Points on a hilly landscape, in no order, each with its height.
A ball rolls from a point to the lowest of its 3 nearest points, and stops where none of them is lower. Distance is the straight distance between rows; heights are no part of it.
Zut: [ 14  22 -12  26   2  25  -4   6 -17  -8 -13 -10   5  15   5  17 -41 -28
  -9 -13   2]  (h 171)
kesev: [ -8   4   7  19 -10  33  36  12 -24  -6 -10 -17   6 -11   1  -8   0  -5
 -45  10  23]  (h 334)
Vut: [  6   9 -13 -22  -8 -24 -24 -24   7  14   7  19   4  21   6 -12 -10  11
  49  -2 -15]  (h 595)
Segog: [ -2   6   3 -25   7 -38 -18 -15  25   2   2  26   2   3 -13   5  34  13
  38   7 -14]  (h 446)
Muta: [-13 -12  34  17  -5  22  41  14 -19 -14  -5 -26   4 -28  -7 -10  15  13
 -44  -6  21]  (h 583)
piviz: [  4   6 -21 -14 -10  -1 -12  -6   5   7  13  10   0  16   2 -15 -27 -11
  31   3 -22]  (h 530)
metu: [  2   9 -25  -5 -10   4 -18   1   8   8  10  12  -5  16   7  -7 -39 -24
  23  -5 -25]  (h 606)
dum: [ -3 -28  25  15   2   5  28   6  -2 -24  -9 -18   2 -18  -9   9  39  20
 -29 -10   1]  (h 477)
dobuf: [ -1  -8  13   9  13   8  27  -6 -17 -10 -17 -11   1  -2  -1  -4  16  12
 -16   4  12]  (h 476)
kiz: [ -1   8  -2 -27   4 -38 -30 -21  23  12   8  35   5  10  -8   4  17  18
  42   0 -10]  (h 549)
nabi: [ 10  23  -9  30  -6  40  18  15 -15  -8  -6 -21  15   5   9   7 -24 -24
 -37   1  12]  (h 571)
rikin: [  8  24   4  35 -11  45  22  17 -20  -7  -8 -36  11  -9   9   2 -25 -22
 -51   6  25]  (h 786)
basak: [  4   0   1 -11  10   3  -1  -1 -16   7  -2  -7  -2   8   2  -8  -6   3
   0  11  19]  (h 570)
teg: [ -2  17 -25   3 -10  -1 -25  -6  12  13  -2  20  -9  11   9  -5 -47 -30
  29 -19 -33]  (h 673)
Lado: [  3   9 -24  -1  -4   8 -19   7   4   9  13   7  -3  11   5   2 -42 -25
  11  -8 -13]  (h 693)
peveg: [ -1  -2  -1 -40   7 -48 -28 -12  28   8   3  40  -2   5 -11   8  36  16
  34   1 -16]  (h 331)
pelab: [  0  16 -21  15   3  14 -21   4   8  15   6  10  -3   1  10   4 -60 -27
  16 -20 -15]  (h 788)
Zetud: [  6   5  -3   5   2  13  10  -1 -25  -5 -14  -8  -1  18   2  -3  -9  -4
 -14  11  14]  (h 525)
dip: [ -5  -9   2 -12  21  -9   2  -7   9   7  15   2   2  -5  -3  -2  14  11
   8  12   7]  (h 736)
sef: [  1   7  -3 -18   3 -23 -17 -25  17   9   7  20   8  12  -4  -6   9  15
  43   7 -11]  (h 784)
kamem: [  3  16  -5  25 -11  39  26  14 -20  -7  -5 -19  11   0   5  -2 -14 -17
 -42   9  20]  (h 657)
kodu: [  1  22 -30 -11  -6 -20 -37  -8  14  31 -13  33 -15  12  24  -4 -45 -19
  40 -30 -36]  (h 313)
rof: [  5   5 -15 -11  -1   6 -12   5  -7   9  12   2  -1  15   4  -5 -26 -12
   4   7   6]  (h 819)
kepe: [  0  15  10  32 -14  40  27  14 -23  -7 -11 -35   3 -14   2   1 -17 -19
 -54  12  32]  (h 679)
Dut: [  5  17 -25 -19 -15 -23 -33 -12  11  22  -5  26 -11  18  20  -8 -37 -11
  41 -25 -32]  (h 370)
falip: [ -2  -4  -6 -39  10 -44 -36 -13  32  16  15  51  -2  10  -5   7  24  21
  43   1 -19]  (h 218)
navu: [-12 -19  43  19  -8  21  37  19 -17 -20  -6 -37   1 -32 -11  -6  16  14
 -45  -6  24]  (h 664)
vazi: [ -4 -19  18  -4  16 -18  -1   3   8  -2  -2  -8  -6 -16  -5  13  32  16
  -9   2  11]  (h 694)
Guvab: [  0  28 -28   4  -6 -10 -32 -14  14  27 -19  28 -12   8  18   0 -53 -24
  40 -26 -36]  (h 271)
Kitak: [ -3 -35  22  10  -7 -10  12   7   1 -27  -9 -20  -7 -13 -13  14  52  19
 -25  -3   0]  (h 708)
gakis: [ -4 -21  22   4  14 -13   6   1  -2 -12 -12 -15  -5 -16  -4  13  34  16
 -13  -2   9]  (h 696)
fizi: [ -2  12   4  23 -15  36  29  16 -20  -6  -9 -24   5  -8   5  -5 -10 -12
 -48  12  27]  (h 533)
tudum: [ -3  -1  -1 -12  16 -14  -1 -14  17   5  13  15   6  -1  -8  -4  17  11
  29  15  -9]  (h 871)
kavak: [ 10  12  -9   2  -3  10 -11   6 -18   0  -5  -8  -3  18   0   5 -31 -21
  -4   2  12]  (h 660)
fifom: [ 11  15 -13  10  -4  15  -4   6 -20  -7 -12  -9  -1  18   4   7 -26 -20
 -13   3   8]  (h 532)
kot: [ -1 -34  27  16 -15   5  22  16   3 -32  -1 -21   2 -20 -17  10  51  20
 -36  -8   2]  (h 712)
borar: [ -9 -22   1 -17   9 -29  -4   3  23  -7   9  10  -9 -18 -12   7  50   6
   6  14 -19]  (h 779)
kibez: [  7  22  13  42 -10  45  22  15 -24 -11 -16 -48   1 -12   5   5 -29 -25
 -53  10  33]  (h 804)
vipum: [  2   1   4  -1   5   6  12  -4 -24  -1 -12  -8   0  11   2  -2  -1   3
  -9  10  18]  (h 416)
Nud: [ -9 -17   4 -15  16 -22  -3   2  24  -1  13   9  -7 -19  -9   7  38   6
   6  11  -9]  (h 787)
seve: [  2   0 -15 -16   2   4  -5  -3   0   8  19   8   2  12   2 -15 -17  -4
  21   9  -4]  (h 726)
Kapoz: [ -1  -3  -3 -13  16   1   0  -5   1  10  15   4   4  -1   0  -6   1   8
  13  13   7]  (h 825)
nogu: [ -8  -2  10  17  -5  30  39   9 -25  -5  -9 -14   4 -10  -1 -13   5   3
 -38   7  20]  (h 92)
gidol: [-12   7  16  28 -14  31  35  14 -29  -6 -12 -32  -1 -18  -4  -8  -5  -8
 -54  13  33]  (h 541)
buzer: [ -7 -25   5 -16   8 -26  -5   9  20  -4  11   3 -10 -22 -11   8  48   9
  -3  11  -7]  (h 766)
mub: [ -9 -12   3 -19  11 -32  -5  -6  26  -6   6  17  -4 -13 -13   6  47   7
  19  13 -20]  (h 791)
tav: [ -3  19 -27  15   0   6 -21  -5  16  20  -2  19  -9   3  10   0 -57 -30
  26 -24 -30]  (h 699)
tar: [  7   0 -27 -31  -9 -29 -37 -14  19  28  13  31  -7  25  25 -10 -19  11
  50 -17 -23]  (h 790)
bala: [  0  -2   2   9   5  14  23  -4 -23  -9 -14 -10   1   9   1  -5   3   3
 -14  10  14]  (h 442)
rivu: [-12 -18  28  17   1  19  38  10 -13 -16  -4 -20   7 -21  -2  -7  23  16
 -36  -7  12]  (h 512)
vinuz: [ -2 -28  20  -3  -1 -23  -1   8   3 -15  -4 -15 -11 -17 -10  16  49  16
 -19   1   4]  (h 785)
Vuf: [ -7 -25  12 -10  11 -24  -7  12  13  -5   6  -2 -10 -22  -8  12  46  13
  -9   7   0]  (h 747)
fer: [ 12  17 -12  14   1  14 -19  10 -12   2  -7  -6  -2  13   3  16 -45 -28
  -1 -14   3]  (h 617)
logil: [ 14  27 -11  36   2  40  13  12 -14 -10  -6 -15  18   7   8   9 -36 -27
 -25 -12   3]  (h 470)
baf: [ -1  10 -25   2  -8   5 -20   2  10   8   8  17  -6  12   7  -3 -45 -30
  24 -12 -29]  (h 643)
rif: [  4   7 -14 -17  -5 -11 -13 -18   7   7  10  11   5  19   3 -15 -13   1
  40   4 -18]  (h 293)
kavo: [  0 -36  41  17 -32  13  23  27   1 -38   9 -38   3 -28 -28   6  47  21
 -52  -3  20]  (h 850)
Ler: [ -2  -5 -12 -33   6 -36 -38 -17  31  22  19  51  -2  16  -1   2  12  25
  49  -4 -16]  (h 348)
Nesa: [-13  -5  24  21 -11  28  39  13 -28  -8 -11 -29   0 -23  -5 -12   1   3
 -48   5  29]  (h 414)
rarov: [-2 -4 11 -8 19 -4  6 -5 -9  4 -3 -6 -4 -1  0 -2  9 12 -2  8 18]  (h 499)
sal: [  3  -2 -18 -28   0 -32 -37 -20  23  29  21  42   0  22  10  -2  -3  24
  53  -8 -16]  (h 510)
zita: [ -3 -14  20   9  15  -3  17  -4  -8 -11 -16 -16  -2 -10  -2   5  27  15
 -12   0   9]  (h 609)
Lupi: [ -4 -28  25  17   0   0  22   5   0 -27 -11 -18   2 -16  -9  12  43  19
 -30  -6   3]  (h 539)
fineg: [  1   4  -6 -30   6 -37 -33 -18  25  18  12  42   3  16  -2   4  14  23
  46  -2 -11]  (h 412)
loput: [ -5 -28  43  19 -15  12  29  21  -5 -30   3 -39   7 -33 -17   3  31  17
 -44 -10  20]  (h 772)
gasos: [ -2   4  -1  14  -4  28  33   5 -24  -9  -9 -11   6   4   2 -10   2  -5
 -31  12  15]  (h 390)
Las: [  8   8 -22 -22 -18 -25 -30 -14   8  17   3  18  -6  24  14 -11 -25  -5
  45 -13 -27]  (h 459)
lisef: [  9  14 -12  19  -7  27  14   5 -22 -10 -13 -12   6  16   3   4 -16 -17
 -22   8   8]  (h 666)
boba: [  4  12 -24 -11 -15 -11 -23 -10   6   8   2  17  -6  17   9 -10 -33 -17
  37 -11 -31]  (h 540)
vutaf: [  7   5 -15 -27  -7 -31 -32 -22  14  21  13  31   3  22  11  -6  -6  19
  49  -5 -13]  (h 659)
led: [ -5 -13  14  -7  22 -14   2  -1   3   3   3  -4  -2 -12  -2   5  22  16
  -3   7  14]  (h 627)
dusu: [  1   0 -11 -14   4  -2  -5 -13   7   9  17  11   6  11  -1 -14  -8   2
  31  13  -7]  (h 594)
pezov: [  4  15 -19   5  -2  11 -22   9   1  12   7   4  -4   7   7   8 -50 -28
   4 -17  -3]  (h 826)
luf: [ -8 -10   4 -12  23 -14  -1  -2  18   2  13   8  -1 -13  -6   2  28  10
  10  10  -3]  (h 803)
zav: [ -1   0   1 -38   7 -47 -22 -10  27   2  -1  31  -2  -2 -13   8  44  12
  32   6 -17]  (h 377)
sek: [  0   3  -5 -13   9 -10  -7 -17  12   6  15  12   8  10  -4  -9   2   7
  35  11  -9]  (h 742)
bik: [ 16  33   3  35  -4  48  17  20 -16  -7  -6 -34  15  -9   9   6 -36 -25
 -44  -2  21]  (h 692)
lesi: [ -7 -22  24  17   7  10  30   3  -7 -19  -9 -17   4 -16  -5   2  30  18
 -28  -6   4]  (h 227)
Did: [  1  -2   8   1  11   7  17  -6 -21  -2 -11  -9   0   6  -1  -3   6   9
  -8   8  18]  (h 306)

Where does a ball stop that starts at each point below?
kibez: nogu
boba: Guvab
borar: Did
tar: Guvab
tav: rif
rikin: nogu
Nud: Did
mub: Did
luf: Did
pelab: rif

Call two points neighbours if one is among the 3 nearest of the other. Go from one point of each pair to the other, from neighbour to neighbour, staying as low as possible. Name the highest point that can't be avoided.
Did and nogu: bala
lesi and nogu: Muta
rif and Guvab: boba
Zut and Did: kamem
falip and rif: vutaf
